Points, in no order, along strands that fork and pass close to each other.
In the rows, 128 means zero.
Two points are linked if the straight distance between their rows is under 95.6. Some points are linked to none.
vokez: [104  89 164  60 127 157 162 142 182  99 117 124 135 128  97 149 158 121
 143 144 133 109 139 100 157 142]
lono: [123 121 112 136 121 110 129 134 163 142 109 164 116  88 118 121  94 155
  95 161 126 144 156 122 115 122]
kulu: [157 133 157 129 107 130 102 144 156 127 120 152 176 141 127  84 159 177
 156 164 134 135 156 118 142 103]
muka: [169 167  97 136 163 115  78 155  80 111 153 111 113 196 160 142 125  47
 135 108 145 127 105  97 135 158]
sis: [116 139 129 130 131 131 135 158  94 131 136 115 160 144 142 111 155 125
 178  95 137 117 134 107 113 126]
vosab: [130 103  93 120 151 131 122 134 167 167 150 135 106 134  88 160 113  77
  79 157 151 120 158  93 153 134]
nel: [142 126  70 168 141 124 119 116 126 133 128 175  65 129 185  95 136  96
  97 153 127 163 102 105 157 125]
keko: [134 154  98 139 155 116 108 141 108 149 164 148  85 164 128 152  93  42
 104 123 131 134 105  96 132 137]
Ved: [ 82  96 133  80 123 133 159 151 108  99 162  84 138 128 134 173 151 104
 113 113 148  99  97  62 136 148]
bimi: [167 155  84 197 126 130  99 161  86 145 144 135 132 171 174  88 127  78
 152 116 137 154 118 146 113 102]
rul: [142 145 133 150 105 131 122 151 128 163 143 142 152 161  97 116 116 140
 166 125 121 138 147 162  83 149]
Gif: [ 74 134 133 114 123 126 174 141  62 119 133  90 162 124 139 149 137 118
 184  64 138 106  94 123 116 130]
tivi: [148 107 191  73 141 124 131 102 219  90  59 112 138  54 116 145 102 210
  97 174 128 128 122 186 145 109]
Rez: [112 137 144 113 117 140 161 150 119 148 144 120 136 155  79 159 123 120
 170 109 126 110 120 132 105 183]
kema: [ 89 141 112 135 124  89 168 150  58 113 153  68 144 125 150 151 128  92
 162  33 141 120 104 115 105 117]
Tuf: [179 128 128 144 111 110 111 120 187 156 134 133 126 168  49 115 145 145
 125 170 140 140 176 155 141 159]
pegin: [133 151 106 174 124 123 113 157 105 170 155 148 117 150 129 114  82  82
 130 111 119 153 124 145  88 124]
leri: [ 76 120 170 108 126 164 157  86  97 113  93 137 146  73 152 124 140 168
 147 127  99 112 116 148 148 102]
sato: [ 81  74 170  63 126 172 166  89 164  79  87 140 106  61 152 135 133 171
  92 151  95 108 131 135 148 104]
gabov: [ 54  96 137 106 118 129 180 115  72  97 141  86 130 100 159 147 171 136
 131  69 129  96  82  92 139 115]
motup: [163 132  72 154 142 128 106 124 156 124 118 185  84 150 161 105 141  99
 106 191 144 161 111 105 166 123]
tuse: [101 130 105 183 103 112 134 103  88 153 121 143 120  77 161  93 115 171
 112  90 111 148 146 159  97  76]
darov: [ 88  90 143  74 127 148 163 148 145 109 139 106 137 132 100 176 148 104
 124 135 149 100 124  77 149 152]
rosun: [141 131  75 184 118  93 112 125 137 149 112 168  91  98 151  94  58 134
  68 158 115 168 121 154 104 114]
gomis: [135 126 168 121 113 156 127 118 150 127 114 133 187 117 121 102 136 180
 156 165 122 123 148 140 136 107]
kupub: [186 166 108 112 164 119  71 126 121 136 170 114  98 210  99 172 123  52
 122 120 127 107 118 114 132 171]
fusu: [113 142 111 167 106 133 132 149  90 166 150 128 144 127 141 110 103 113
 153  89 126 140 137 148  83 107]
ref: [172 123 155 118 110 130 136 113 185 139 130 118 145 164  47 111 174 149
 150 158 134 122 175 155 143 166]
tanen: [106 135 107 156 115 118 148 112  69 128 127  97 139 116 162 100 179 140
 174  51 124 120 142 122 120  65]
gaf: [132 144 142 142 106 118 124 144 132 146 113 164 149 131 116 107 118 175
 169 124 124 147 148 156  93 130]
gim: [ 97 130 144 143 115 177 146 113  73 136 128 106 185 107 154 109 147 147
 164 109 127 102 131 137 122  93]
moga: [112 148 128 108 142 105 132 168  76 110 170  70 157 167 124 182 111  89
 140  78 150 112 104  98 105 184]
Podus: [188 155 107 111 168 116  84 105 147 153 171 128  79 204  67 174 128  52
 113 122 127 102 129 131 145 158]
Bano: [125 135 112 115 144 115 117 153 101 131 173 108 111 149 126 170 115  59
 104 112 146 114 115  71 127 153]
tamu: [127 105 144 107 125 124 136 131 183 124  98 156 128  94 103 130 114 164
 118 163 132 136 159 122 130 132]
ligil: [165 133 138 144 103  79  86 132 192 128  84 148 123 115  98 113  85 200
 109 176 139 154 146 158 110 131]
deso: [160 107 196  76 133 116 140 110 225  91  64 124 124  80  87 143 115 207
 121 163 129 132 135 188 142 139]
vupo: [102 128 151 109 124 147 153 139 121 132 121 131 161 128 114 136 140 144
 178 120 126 113 129 119 115 145]
kam: [ 75 122 153 130 121 157 159  84  70 117 115 114 147  88 161 111 174 164
 151  86 109 112 125 132 145  84]
Vam: [132 133  94 161 125 100 116 139 150 158 120 168 100 110 118 118  59 129
  83 158 116 159 141 149 100 126]
kure: [ 58 120 153 107 128 143 181 127  76 109 108 111 155 113 129 158 139 133
 186  93 124  87  79 130 135 130]
lafuz: [177 172 110 114 165 105  69 145  95 108 170 101 112 212 126 170 113  50
 131  98 135 113 105 102 124 180]
fofel: [166 134  85 182 116 127  95 144 136 156 135 156 140 152 146  89 121 121
 103 181 140 146 138 122 133 102]
Domed: [128 124 146  98 127 143 157 135 152 143 136 109 132 153  55 161 149 117
 157 128 134 103 143 124 129 192]
Fitaf: [149 134  63 195 143 139 133 104 105 140 147 143  61 136 197  92 145  67
  98 113 121 168  81 113 168 127]
Rar: [177 165  86 170 153 126  89 156  78 127 147 121 119 183 180 110 134  52
 144 111 142 138 106 109 131 136]
Budog: [109  84 172  67 144 163 145  81 179  83  79 122 106  35 162 130 126 201
  51 166  93 119 127 158 135  91]
let: [118 138 118 102 150  97 108 171  74  85 165  59 157 165 151 176 131  88
 122  94 160 109 107  73 124 172]
nomug: [121 110  82 169 128 107 126 123 121 138 129 171  74 105 168  91 130 114
  94 136 118 150 122 101 136 116]
lik: [133 133 107 105 155 103  95 159  83  95 180  83 126 163 153 180 134  63
  91 112 154 110 110  55 136 155]
viv: [ 96 124 129 154 120 137 151  77  72 124 120  97 134  96 161 104 194 168
 153  55 107 120 146 132 145  64]
kibov: [126 104 175  76 142 140 124  83 195  90  74 106 134  34 147 130 107 216
  53 177 113 124 121 167 140  87]
gana: [160 154 127 148 112 139 107 148 124 166 172 114 135 194  76 127 124 106
 151 125 115 136 148 164  79 168]
sabi: [174 137 108 134 130 102 118 112 174 169 149 142  95 178  40 140 132 112
 115 151 131 133 169 163 127 166]
kif: [173 129 107 145 126  73  89 133 197 130  89 165  97 126 101 119  89 163
  93 194 149 165 142 146 132 131]
Nevi: [154 169  89 153 168 147 103 111 110 142 161 150  73 170 154 140  89  26
  99 137 130 144  80 114 146 130]
Gadif: [ 71  90 172  74 125 165 172 103 134  87  88 145 124  71 145 142 141 162
 131 142 100 102 113 131 149 112]
Ziga: [144 122 151 106 117 135 141 134 174 135 123 129 141 150  62 131 159 143
 163 142 126 118 157 134 135 174]
fuf: [160 143 104 127 147 114 112 124 158 171 154 146  88 177  61 158 119  81
 113 142 132 128 154 131 135 164]
Raz: [140 148 160 133 106  94 109 129 155 126  85 163 138 103 115 116  98 213
 141 141 128 153 142 167  91 124]
fum: [ 82 126 154 127 126 143 150  87 107 123  87 144 133  54 150 131 112 197
 122 125 112 123 131 163 116 103]
sina: [116 143 112 146 128 113 131 151  70 124 133  97 159 139 161 104 164 116
 185  60 143 122 134 112 107 101]
guto: [136 158 129 127 134 130 110 159  91 143 176  82 138 178 104 172  94  70
 137  83 133 115 120 122  92 178]
sezep: [158 156  72 195 151 152 119 112  96 141 158 136  80 148 188 100 106  35
  91 124 125 158  84 129 152 124]
rafu: [154 105 162 108 125 110 125 117 219 120  84 136 133  99  69 131 118 184
 111 169 138 140 165 165 143 152]
nemis: [103 132 119 168 102 154 138 126  76 156 140 114 169 112 151 108 126 146
 158  93 128 126 135 151  96  90]
Pamop: [110 114  92 182 121  97 140 112 104 151 125 158  83  85 165  92 111 137
  96  96 107 148 132 129 113  99]
vifon: [131  94 172  64 123 144 151 135 199 105 106 137 140 136  80 133 165 147
 158 148 124 122 156 124 157 149]
Liv: [157 153 122 147 127 149  99 152 112 169 183 106 132 185  91 148 101  71
 133 112 120 127 137 149  81 170]
Beker: [110  74 168  78 122 184 156 102 180 101 109 118 161  92 126 121 143 139
 115 167 114 106 144 120 172 102]
povap: [164 121 114 132 122  96  93 141 187 113  91 187 102 132 131  99 129 153
 118 193 142 163 142 117 145 122]
zoden: [ 69 105 130 112 119 124 168 135  77 106 163  80 141 107 152 168 149 114
 115  86 139 106  85  75 131 136]
motu: [140 120 187  97 119 175 136 103 156 115 113 122 206 122 127 104 148 168
 161 173 107 110 132 149 173  99]
fibo: [ 94 136 128 153 117 118 139 104 108 143  93 147 123  54 151 117  87 197
 107 114 117 140 140 177  86 100]
rigo: [164 142  91 201 110 136  99 155 100 158 144 141 147 154 169  74 131 116
 125 143 139 143 131 135 120  91]
degel: [157 124 135 124 119 112  97 151 172 115 105 172 137 146 127  81 158 159
 145 172 136 149 151 105 144 112]
Zugok: [ 44  97 158  84 122 141 184 120  80  87 109 106 140 103 147 154 157 134
 162 100 117  88  69 111 150 116]
bavul: [122 117 183  90 127 130 109  90 165  83  93 138 127  64 179  98 144 229
  81 151 108 146 138 141 142  74]

A fork is a point with three links. Follow the links from the first point to the second and name the forks in between, in order.
motup / Domed => nel > leri > kam
Rez / rigo => Ziga
sis / Vam => kam > leri
tuse / sina => leri > kam
Ved / pegin => Ziga > kam
nomug / gana => nel
sezep / tamu => nel > leri
Vam / Fitaf => leri > nel

A fork is a point with three links, a tip a point with one. Leave the first point through the second and follow the links. Name the first fork or tip that comes.
Bano / lik => motu
sato / Budog => rosun
gabov / zoden => Ziga
gaf / rul => nel
Ziga / ref => fofel

Name the points in between on the shortest way along the links from the first point to the second, in order.
rul / gomis => gaf > Raz > ligil > kif > povap > degel > kulu
viv / Rar => tanen > sina > sis > vupo > Rez > Domed > Ziga > ref > Tuf > sabi > fuf > Podus > kupub > lafuz > muka
fusu / fibo => nemis > gim > kam > leri > fum
kulu / sezep => degel > povap > kif > ligil > Raz > gaf > rul > gana > Liv > guto > moga > let > lik > Bano > keko > Nevi
